Each scene shows the same named points in several views. A view is turned or mirrored, and shifted as a whole, has a little noise and may leave points out.

Scene 1
View 1
K_185: [-0.10  0.22  1.05 -2.89 -0.87  1.00  0.82  1.24 -0.90  0.33  0.37  0.65
 -1.93 -0.71  1.05 -0.55 -2.02 -2.02  0.93  0.49 -1.41  4.59 -1.33  1.60]
K_283: [ 1.70  1.44  2.96  3.43  1.78  3.13 -0.41  1.12  1.30  0.47 -0.17 -2.22
 -0.82 -2.90 -4.00  0.74  0.51  0.18  0.66 -0.94 -0.92 -0.44  0.56  1.51]
K_930: [ 1.30  0.94  3.41  2.36  2.48  3.30 -1.79  0.67  2.44  0.49  0.97 -2.65
 -1.27 -3.08 -2.75 -2.54 -0.01 -0.16  1.79  1.07 -0.43 -0.10  0.53  1.35]
K_349: [ 0.64  1.92  0.87 -2.52  0.79 -0.09  0.14  0.34 -0.49  1.21  0.11 -1.60
 -3.55 -0.36  0.02 -1.77 -0.16 -2.14  2.89 -1.73 -1.48  1.55 -0.52  1.42]
K_102: [-2.55  2.98 -0.89  3.54  0.20 -1.45  0.98  1.40 -0.63  2.04  1.10 -2.53
 -1.78 -3.57 -2.86 -0.91  0.03  0.41  1.11 -2.54 -1.63  1.19  2.10 -0.18]
K_619: [ 0.37  2.46  1.06  2.04  1.35  0.47  0.06  0.62  0.16  1.36  0.13 -2.63
 -2.08 -2.41 -2.96 -0.44  0.72 -0.28  1.96 -2.54 -1.34 -0.27  1.05  0.89]
K_501: [ 1.20  2.29  0.89 -2.19  0.56 -0.10  0.67  0.44 -1.08  1.10 -0.50 -1.50
 -3.43  0.01 -0.66  0.19  0.21 -2.08  2.53 -3.01 -1.53  1.10 -0.57  1.70]
K_631: [-2.55  3.41 -1.22  1.57  0.35 -2.49  0.99  0.94 -1.03  2.56  0.84 -2.79
 -2.84 -2.57 -1.83 -1.76  0.31 -0.45  2.23 -3.29 -1.74  1.13  1.81 -0.14]
K_556: [ 1.29 -0.90  3.53  2.80 -0.84  5.17  1.16  2.79  0.23 -1.37 -0.43  1.13
  1.30 -3.17 -3.03  4.05 -2.08  0.59 -2.44  1.52 -1.22  3.44 -0.72  2.05]
K_260: [-0.06  0.43  1.87  1.10  0.33  2.27  0.00  1.51  0.55  0.26  0.55 -0.69
 -0.86 -2.68 -1.49 -0.69 -1.47 -0.49  0.38  0.82 -1.09  2.76  0.04  1.25]
K_750: [-2.17  3.32 -0.55  4.71  1.20 -1.25  0.30  1.10 -0.06  2.38  0.87 -3.76
 -1.70 -4.05 -3.67 -1.51  0.83  0.94  1.74 -2.84 -1.44 -0.47  2.81 -0.45]
K_50: [ 0.51  1.49  1.98  3.01  0.78  2.18  0.42  1.29  0.35  0.58 -0.02 -1.66
 -0.89 -2.90 -3.24  0.82 -0.11  0.21  0.44 -1.26 -1.22  0.74  0.76  1.16]
K_209: [ 2.56  1.97  1.96 -2.00  0.81  1.06  0.75  0.31 -0.90  0.77 -1.08 -1.37
 -3.13  0.60 -1.50  1.55  0.66 -2.06  2.37 -3.44 -1.67  0.41 -0.97  2.23]
K_982: [-0.04  1.66  1.70  3.15  1.24  1.61 -0.38  1.05  0.98  1.07  0.53 -2.43
 -1.34 -3.23 -3.04 -0.94 -0.05  0.24  1.04 -0.70 -1.03  0.50  1.03  0.82]
K_380: [ 1.28  2.12  1.97  1.74  1.71  1.40 -0.31  0.63  0.52  0.98 -0.07 -2.59
 -2.21 -2.04 -3.10 -0.20  0.80 -0.57  1.79 -2.21 -1.14 -0.54  0.70  1.24]
K_635: [-1.14  1.56  0.50 -1.57  1.06 -0.42 -1.05  0.46  0.70  1.32  1.45 -1.80
 -2.85 -1.96  0.57 -4.95 -1.25 -1.71  3.01  0.84 -1.00  2.63  0.23  0.73]
K_589: [ 0.92  1.98  2.21  2.56  1.82  1.87 -0.56  0.77  1.07  1.02  0.21 -2.49
 -1.74 -2.48 -3.19 -0.66  0.51 -0.21  1.54 -1.44 -0.82 -0.44  0.91  1.17]
K_245: [ 4.07  1.54  4.51  0.84  3.28  3.87 -1.80 -0.21  2.18  0.52 -0.56 -3.12
 -2.49 -1.18 -3.40 -0.61  1.51 -1.06  2.60 -1.22 -0.63 -2.13 -0.29  2.28]
K_313: [ 0.72  0.09  2.59  2.11  0.41  3.52 -0.05  1.67  0.72 -0.26  0.31 -0.53
 -0.23 -2.89 -2.13  0.52 -1.34 -0.03 -0.27  1.13 -1.00  2.46 -0.05  1.55]
K_597: [ 0.56  0.71  1.71  0.67 -0.72  2.10  1.64  1.90 -0.95  0.10 -0.60  0.22
 -0.82 -1.58 -1.74  2.69 -1.05 -0.63 -0.47 -1.04 -1.68  2.86 -0.51  1.75]
K_979: [ 0.39  0.87  2.21  1.22  1.30  2.22 -0.82  1.03  1.08  0.42  0.60 -1.55
 -1.29 -2.64 -1.69 -1.71 -1.01 -0.58  1.26  0.92 -0.85  1.59  0.21  1.16]
View 2
K_260: [-2.03  0.95 -0.86 -0.36 -1.94  2.55  2.35  1.43  2.08 -0.65 -0.40  0.58
  1.48  1.62 -0.55 -0.12 -0.42 -1.65 -2.62  0.22  2.12  1.51 -2.30 -1.30]
K_635: [-1.62  0.41 -0.23  0.78  0.12  6.19  2.02  1.03  4.00 -0.67 -2.09 -2.20
  0.40  1.53  1.55 -0.45 -1.18 -2.60  0.04  0.99  1.42 -0.53 -3.91 -0.61]
K_982: [-1.61 -1.00 -0.61  0.48 -2.58  0.61  1.39 -0.14  1.81 -1.64  0.41 -0.08
  0.60  2.78 -1.68  0.07 -1.09 -1.00 -2.25  1.09  1.82 -0.44 -1.26 -0.52]
K_349: [-2.55 -1.41  0.50  1.33  0.11  5.27  0.32  1.29  0.59 -1.30 -0.50 -1.47
 -0.46  1.85  2.99  0.28 -2.03 -2.00 -0.71 -0.14  0.93  0.04 -3.01 -0.22]
K_209: [-2.87 -2.81  0.70  1.98 -0.50  3.31 -0.76  0.81 -2.26 -1.38  1.07 -0.22
 -0.25  2.32  3.03  0.86 -2.58 -1.01 -2.24 -1.26  0.88  0.99 -1.62 -0.15]
K_313: [-1.89  0.88 -0.83 -0.29 -2.91  1.53  2.31  1.03  1.33 -0.27 -0.05  1.63
  2.71  1.82 -1.53  0.02 -0.50 -1.02 -3.75 -0.21  2.47  2.26 -1.47 -1.39]
K_930: [-0.22 -0.69 -0.56  1.32 -2.34  3.80  2.01 -1.47  2.77  0.20 -1.01 -0.39
  3.78  3.04 -2.57 -0.51 -1.81 -0.25 -2.78  0.90  1.81  1.22 -0.81  0.03]
K_589: [-0.74 -2.03 -0.54  1.60 -2.49  1.64  0.88 -1.61  1.88 -1.25  0.14 -0.62
  1.89  3.28 -2.28 -0.19 -2.26 -0.09 -2.36  1.16  1.45 -0.34 -0.41  0.27]
K_631: [-2.33 -1.54 -0.36  0.34 -1.06  0.81  1.00  0.47  2.91 -3.32  0.17 -2.31
 -3.06  2.40  0.56  0.27 -1.01 -2.29  0.39  2.16  1.03 -3.71 -2.72 -0.28]
K_750: [-1.28 -1.91 -0.91  0.52 -2.46 -1.08  1.39 -1.33  3.76 -3.19  0.46 -1.81
 -1.71  3.30 -2.44  0.01 -1.20 -1.32 -0.21  3.02  1.32 -3.88 -1.33  0.09]
K_283: [-1.23 -1.47 -0.56  1.13 -3.01  0.64  1.13 -1.11  0.71 -1.05  0.65  0.67
  2.42  3.16 -2.50  0.06 -1.81 -0.03 -3.58  0.25  1.88  0.88 -0.04  0.01]
K_245: [-0.55 -3.32  0.44  3.28 -1.79  4.11 -0.11 -2.26 -0.24  0.03  0.09 -0.42
  3.77  3.74 -1.18  0.14 -3.84  0.93 -3.43 -0.27  1.18  1.76  0.28  1.07]
K_619: [-1.85 -2.60 -0.10  1.34 -1.97  0.52  0.33 -0.80  0.86 -2.24  1.01 -0.64
 -0.45  3.10 -0.63  0.40 -2.19 -0.58 -1.80  1.06  1.32 -1.24 -0.91  0.12]
K_50: [-1.93 -0.79 -0.79  0.12 -2.90  0.10  1.31  0.01  1.00 -1.47  0.69  0.84
  1.17  2.54 -1.70  0.17 -1.07 -0.70 -3.01  0.29  1.99  0.36 -0.90 -0.72]
K_102: [-2.23 -0.83 -1.00 -0.29 -2.28 -0.93  1.61  0.16  3.35 -3.19  0.24 -1.10
 -2.07  2.50 -1.29  0.08 -0.45 -1.98 -0.46  2.35  1.59 -3.07 -2.07 -0.51]
K_979: [-1.45  0.25 -0.61  0.53 -1.98  3.32  2.06  0.24  2.43 -0.35 -0.75 -0.09
  2.28  2.18 -1.00 -0.29 -1.05 -1.29 -2.48  0.47  1.94  0.94 -1.88 -0.61]
K_185: [-3.55  1.36 -0.19 -0.61 -0.38  4.76  1.80  3.48  0.49 -0.53 -0.61  0.44
  0.10  0.45  3.31  0.42 -0.18 -2.95 -1.88 -1.06  1.96  1.97 -3.94 -1.96]
K_501: [-2.95 -2.30  0.55  1.50 -0.15  3.60 -0.28  1.27 -0.83 -1.61  0.63 -0.96
 -1.14  2.15  3.31  0.62 -2.14 -1.64 -1.36 -0.63  0.87  0.08 -2.52 -0.30]
K_597: [-3.37  0.10 -0.47 -0.74 -2.21  0.55  1.24  2.33 -0.82 -1.34  1.12  1.78
  0.18  1.47  0.67  0.68 -0.13 -1.61 -3.39 -0.94  2.02  1.79 -1.99 -1.69]
K_556: [-2.91  2.16 -1.41 -1.83 -4.35 -0.69  2.77  2.31 -0.89  0.05  1.31  4.56
  3.76  1.40 -2.23  0.35  1.05 -0.81 -6.20 -1.92  3.26  4.95 -0.78 -2.49]
View 3
K_380: [ 0.83 -0.14 -1.76  2.81 -0.71 -1.41  0.79  0.94  0.99  0.24 -0.82  0.19
  0.27  2.07  0.99  0.25 -1.17  0.24 -0.51  0.06  1.63 -0.37  2.58  0.97]
K_260: [ 0.10  0.55 -1.24  1.94 -0.28  1.23  0.90  0.16 -0.52  1.98  1.24 -0.32
  1.58  1.42 -0.19 -1.32 -0.11 -1.40  2.62  1.32  1.82  0.30  0.38  1.06]
K_245: [ 0.82  0.58 -3.62  3.52 -0.85  0.65  1.29  2.94  1.91 -0.05 -0.34 -0.92
 -1.07  4.38  1.26 -0.26 -1.27  1.11 -0.05 -2.67  2.99 -1.65  5.20  1.02]
K_556: [ 1.82  2.86 -0.69 -0.32 -0.81  3.77  1.41 -0.93 -0.72  3.92  0.24 -3.86
  1.69  4.40  0.70 -4.39 -2.24 -0.53  2.63  2.20  0.29  2.90 -0.39  1.93]
K_185: [-0.16  1.83 -3.36  2.64 -0.89  2.41  2.13 -1.71 -2.40 -0.04  2.98  1.37
  2.60 -0.56 -0.82  0.04 -0.04 -2.17  4.11  1.07  0.75  1.93  0.28  0.78]
K_597: [ 1.20  2.14 -1.95  1.18 -1.24  1.33  1.71 -1.65 -0.90  0.85  0.39 -0.76
  2.04  1.67  0.49 -1.11 -1.97 -0.45  1.66  1.87 -0.18  2.71  0.42  1.39]
K_635: [-1.29 -1.20 -2.24  4.43 -0.11 -0.15  0.68  0.63 -0.80  0.30  2.53  3.12
  1.46 -1.32 -1.18  1.23  1.85 -2.48  3.55  0.37  2.91 -1.26  1.03  0.27]
K_589: [ 0.83 -0.67 -0.87  2.79 -0.31 -1.23  0.12  1.92  1.64  1.35 -1.05 -0.21
 -0.24  2.83  0.76 -0.29 -0.72  0.28 -0.41  0.00  2.51 -1.16  2.40  1.12]
K_619: [ 0.78 -0.68 -1.20  2.76 -0.55 -2.30  0.53  0.59  0.92  0.36 -0.92  0.72
  0.44  1.40  0.79  0.67 -0.98 -0.06 -0.62  0.91  1.22 -0.02  1.96  1.11]
K_930: [ 0.23 -0.74 -1.24  2.86 -0.04  0.76  0.18  2.68  1.13  2.43  0.24 -0.81
 -0.30  3.33  0.23 -1.30  0.34 -0.64  1.68 -0.65  3.82 -1.97  2.36  0.93]
K_979: [ 0.09 -0.16 -1.43  2.74 -0.17  0.82  0.66  1.14  0.12  1.98  1.01 -0.18
  0.73  1.72 -0.13 -0.89  0.14 -1.19  2.25  0.36  2.58 -0.56  1.25  0.73]
K_50: [ 1.19  0.29 -0.56  1.70 -0.46 -0.38  0.59  0.31  0.54  1.66 -0.81 -0.83
  0.78  2.66  0.80 -1.23 -1.45 -0.13  0.23  1.36  1.23  0.70  0.95  1.36]
K_750: [ 0.73 -2.66  1.40  2.55  0.11 -4.91 -0.93  0.57  1.54  1.41 -2.38  1.70
  0.56  0.20  0.57  0.94 -0.28 -0.50 -2.03  2.50  1.50 -0.70  0.08  1.07]
K_102: [ 0.58 -1.77  0.96  2.06 -0.09 -3.81 -0.25 -0.47  0.58  1.46 -1.31  1.70
  1.46 -0.46  0.28  0.82 -0.27 -1.01 -0.82  3.34  0.77  0.36 -0.49  0.93]
K_313: [ 0.77  1.12 -0.95  1.38 -0.32  1.98  0.93  0.42 -0.27  2.83  0.66 -1.66
  1.13  2.84  0.29 -2.40 -0.77 -0.95  2.42  1.25  1.85  0.79  0.53  1.26]
K_209: [ 0.90  2.12 -4.61  3.06 -1.71  0.05  2.50 -0.83 -0.40 -2.46  0.52  1.05
  1.11  1.06  1.00  1.47 -2.01  0.37  0.31 -0.73  0.21  1.35  3.61  0.86]
K_631: [ 0.12 -1.59 -0.30  3.17 -0.40 -4.10  0.03 -0.76  0.00 -0.32 -0.64  3.16
  1.55 -1.62  0.01  2.27 -0.20 -1.11 -0.65  2.60  0.79  0.17  0.07  0.62]
K_349: [-0.15  0.70 -3.83  3.88 -0.90 -0.26  1.87 -0.57 -1.08 -1.83  1.67  2.59
  1.28 -0.76 -0.22  1.91 -0.34 -1.15  1.74 -0.27  1.16  0.27  2.26  0.57]
K_501: [ 0.45  1.27 -3.97  3.32 -1.32 -0.58  2.16 -0.96 -0.79 -2.44  1.12  2.13
  1.46 -0.16  0.37  1.94 -1.23 -0.32  0.75  0.01  0.45  1.08  2.48  0.75]
View 4
K_260: [-0.13  0.41  0.58 -2.24 -0.44 -2.42 -0.20  2.44  1.52  1.04 -1.14  1.00
  0.28  1.68 -1.44 -1.82 -2.88  0.72 -1.05  1.34 -1.05 -0.90  0.03  0.69]
K_631: [-0.23  1.08  2.65 -1.80 -3.55 -2.53 -1.67  1.35  1.76 -2.55  1.21  2.42
 -0.90  1.01  1.63 -0.25 -1.09 -2.50  1.14 -0.67 -1.26 -5.09  2.24  1.19]
K_380: [-1.37  0.83 -0.08 -0.65 -1.77 -1.00 -0.16  0.24  1.55 -0.16  0.27  1.07
 -0.06  1.82 -0.22 -3.01  0.03 -2.36  1.44  0.51 -1.26 -0.61  1.09  1.14]
K_283: [-1.56  0.67 -0.07 -1.42 -1.46 -0.79  0.62 -0.95  2.54  1.09 -0.45  0.87
  0.56  2.16 -1.75 -3.53 -0.16 -0.87  0.94  1.14 -0.98  0.99 -0.19  1.90]
K_349: [-0.15  0.22 -0.43  0.11 -0.78 -2.11 -1.71  4.50 -1.15 -0.14  0.22  0.87
 -1.27  1.03  1.19 -2.11 -1.82 -2.42  0.70  0.53 -1.75 -2.60  2.55 -1.22]
K_979: [-0.73  1.10 -0.01 -1.81 -0.66 -1.68 -0.18  3.17  1.99  0.23 -0.59  1.21
  0.84  2.18 -1.79 -2.70 -1.92 -0.06 -0.19  1.39 -1.17 -0.34  0.61  0.82]
K_313: [-0.55 -0.06 -0.15 -2.07 -0.12 -2.21  0.64  0.62  1.42  2.66 -1.75  0.30
 -0.03  1.50 -1.63 -2.14 -2.71  1.13 -1.18  1.65 -0.99  0.36 -0.82  0.81]
K_930: [-1.37  1.50 -0.57 -1.58 -0.61 -0.68  0.25  3.00  2.98 -0.21 -0.05  1.58
  1.93  3.11 -2.67 -4.47 -0.48 -0.53  0.62  1.53 -0.91  1.35  0.61  1.62]
K_185: [ 0.66 -0.43 -0.07 -1.19  0.60 -3.46 -1.10  4.77 -1.33  1.86 -1.48  0.35
 -1.39  0.64  0.28 -0.63 -4.34  0.27 -1.71  1.45 -1.62 -2.68  1.04 -1.65]
K_50: [-1.01  0.46  0.69 -1.98 -1.63 -1.74  0.41 -0.84  2.33  0.81 -0.58  0.93
  0.03  1.64 -1.07 -2.23 -1.08 -0.61  0.22  0.76 -1.15 -0.41 -0.23  1.65]
K_635: [ 0.01  1.37  0.52 -1.54 -0.58 -2.65 -1.99  7.47  0.73 -1.78  0.35  2.08
  0.67  2.12 -0.54 -1.78 -2.56 -0.96 -0.16  0.84 -1.62 -3.06  2.60 -0.33]
K_982: [-1.03  0.82  0.93 -1.77 -1.91 -1.60 -0.07  0.05  2.66 -0.02 -0.15  1.38
  0.22  1.76 -0.74 -2.31 -0.88 -0.90  0.56  0.65 -1.11 -1.08  0.43  1.67]
K_209: [-0.77 -0.54 -1.30  1.29 -0.56 -1.54 -0.74  0.95 -1.77  1.60 -0.26 -0.09
 -2.15  0.64  1.67 -2.89 -0.98 -3.28  1.25  0.47 -1.79 -1.18  1.78 -1.36]
K_556: [-0.32 -0.83  0.11 -2.93  0.49 -2.59  1.85 -2.25  1.80  5.02 -3.22 -0.44
 -0.33  1.13 -2.49 -1.59 -3.87  3.01 -2.57  2.43 -0.84  1.25 -2.47  1.19]
K_597: [-0.02 -0.57  0.15 -1.45 -0.71 -2.76  0.38 -0.61  0.08  2.87 -1.75  0.15
 -1.49  0.37  0.04 -1.04 -3.02  0.26 -0.96  1.14 -1.23 -1.26 -0.34 -0.04]
K_750: [-1.10  1.74  3.15 -2.75 -4.10 -1.63 -0.74 -0.87  4.10 -2.92  1.42  2.73
  0.34  1.72  0.16 -1.30  0.21 -2.21  1.78 -0.67 -0.84 -3.38  1.29  3.08]
K_102: [-0.58  1.19  2.97 -2.79 -3.58 -2.44 -0.67 -0.25  3.22 -1.89  0.85  2.24
 -0.15  1.20  0.48 -0.28 -1.24 -1.40  0.72 -0.35 -1.09 -4.08  1.13  2.31]
K_501: [-0.20 -0.17 -0.56  0.52 -0.90 -1.97 -1.24  2.35 -1.47  0.56  0.06  0.56
 -1.95  0.48  1.69 -1.91 -1.47 -2.95  0.84  0.20 -1.86 -2.70  2.20 -1.19]
K_245: [-2.05  0.84 -2.55  0.88 -0.46  0.38  0.29  1.32  1.07  0.92  0.29  0.48
  0.65  2.75 -1.56 -5.99  1.18 -2.81  2.31  1.12 -1.44  2.56  1.30  0.62]
K_589: [-1.52  1.34  0.10 -1.10 -1.87 -0.67 -0.04  0.42  2.79 -0.41  0.48  1.42
  0.87  2.46 -1.27 -3.70  0.41 -1.86  1.56  0.61 -1.15  0.23  0.79  1.91]
View 5
K_50: [ 0.00  1.75 -1.67 -0.08  1.33  1.56  0.48  2.39  0.84  0.78  1.54 -1.92
  1.99 -0.34 -0.26 -0.65 -2.19  0.86 -1.97 -0.72  0.28 -1.08  0.38  1.12]
K_589: [-0.43  0.85 -0.50  0.12  0.68  0.63 -0.61  2.51 -0.98  0.99  1.95 -2.32
  1.76 -0.88 -1.14 -1.02 -3.09 -0.12  0.27 -0.84  1.04 -2.37  1.30  1.33]
K_185: [ 2.53 -0.95 -3.41  1.91  7.06 -0.24  3.68  1.55  3.52 -0.51  0.07  0.24
 -1.15 -1.62  0.07  0.98 -0.33 -0.54 -2.36 -0.31 -0.84 -1.10 -0.30  1.97]
K_750: [-0.19  1.25  0.71 -0.48  0.12  3.78  0.74  1.89 -0.97  1.63  2.65 -3.45
  2.54 -0.73 -1.64 -0.49 -0.51 -2.27  1.46 -0.95  2.70 -0.53 -1.74 -1.39]
K_619: [ 0.39  0.33 -1.11  0.61  1.64  1.50  0.55  2.59  0.09  1.82  2.57 -2.13
  1.75 -1.20 -1.14 -0.20 -1.39 -0.33  0.30 -0.64  1.90 -1.57 -0.05  0.89]
K_556: [ 0.14  4.04 -3.71 -0.76  2.26  1.06  1.06  2.21  3.24 -0.90 -0.80 -0.57
  2.07  0.80  2.02 -1.00 -3.33  3.07 -6.81 -0.58 -2.90  0.08  1.10  2.30]
K_245: [-0.47 -0.54 -1.95  1.09  1.31 -2.22 -1.68  3.15 -1.33  1.82  2.63 -1.28
  1.20 -1.73 -1.12 -1.17 -4.52  1.62  0.39 -0.52  0.70 -4.29  3.70  3.58]
K_102: [ 0.58  1.15 -0.18 -0.07  1.55  3.90  1.83  1.75  0.67  1.21  2.02 -3.06
  2.13 -0.60 -1.13 -0.09  0.23 -1.97  0.29 -0.74  2.18 -0.13 -2.39 -1.20]
K_597: [ 1.20  1.54 -3.90  0.59  3.44  1.52  1.59  2.77  3.66  1.48  1.39 -0.50
  1.67 -0.54  0.72  0.60 -0.93  2.63 -4.67 -0.33 -0.35 -0.29 -0.61  2.25]
K_283: [-0.53  1.55 -2.02 -0.08  0.95  0.16 -0.63  2.63  0.20  1.10  1.70 -1.63
  2.11 -0.64 -0.03 -1.00 -3.46  1.74 -2.18 -0.61 -0.05 -2.03  1.71  2.22]
K_349: [ 2.16 -2.25 -2.39  2.31  5.51 -0.63  2.24  2.13  1.56  1.52  2.13 -0.57
 -0.49 -2.31 -1.41  0.88 -0.38 -0.82  0.72 -0.24  1.40 -2.29  0.07  2.04]
K_635: [ 1.62 -1.79 -0.65  1.74  5.83 -0.44  2.97  0.78  0.36 -1.19  0.16 -1.11
 -1.56 -1.89 -1.52 -0.03 -1.00 -3.67  1.70 -0.63  0.36 -2.11  0.05  0.45]
K_982: [ 0.02  1.13 -1.05  0.05  1.52  1.61  0.66  2.19  0.40  0.77  1.53 -1.95
  1.75 -0.62 -0.56 -0.66 -1.95 -0.18 -0.95 -0.87  0.63 -1.22  0.10  0.62]
K_631: [ 1.40 -0.43 -0.28  0.93  3.00  3.25  2.40  1.94  0.66  2.10  2.63 -2.55
  1.38 -1.58 -1.96  0.56  0.99 -2.49  1.57 -0.65  3.01 -0.50 -2.54 -0.86]
K_380: [ 0.15  0.31 -1.48  0.53  1.63  0.53  0.02  2.86 -0.13  1.62  2.61 -1.82
  1.67 -1.43 -1.19 -0.43 -2.21  0.28  0.07 -0.67  1.44 -2.15  0.75  1.62]

Which points are out of place in each view (at most two, in the order of its rows)? Write none if all are in place.
view 1 => K_982, K_589
view 2 => K_619, K_556
view 3 => none
view 4 => K_313
view 5 => K_597, K_283
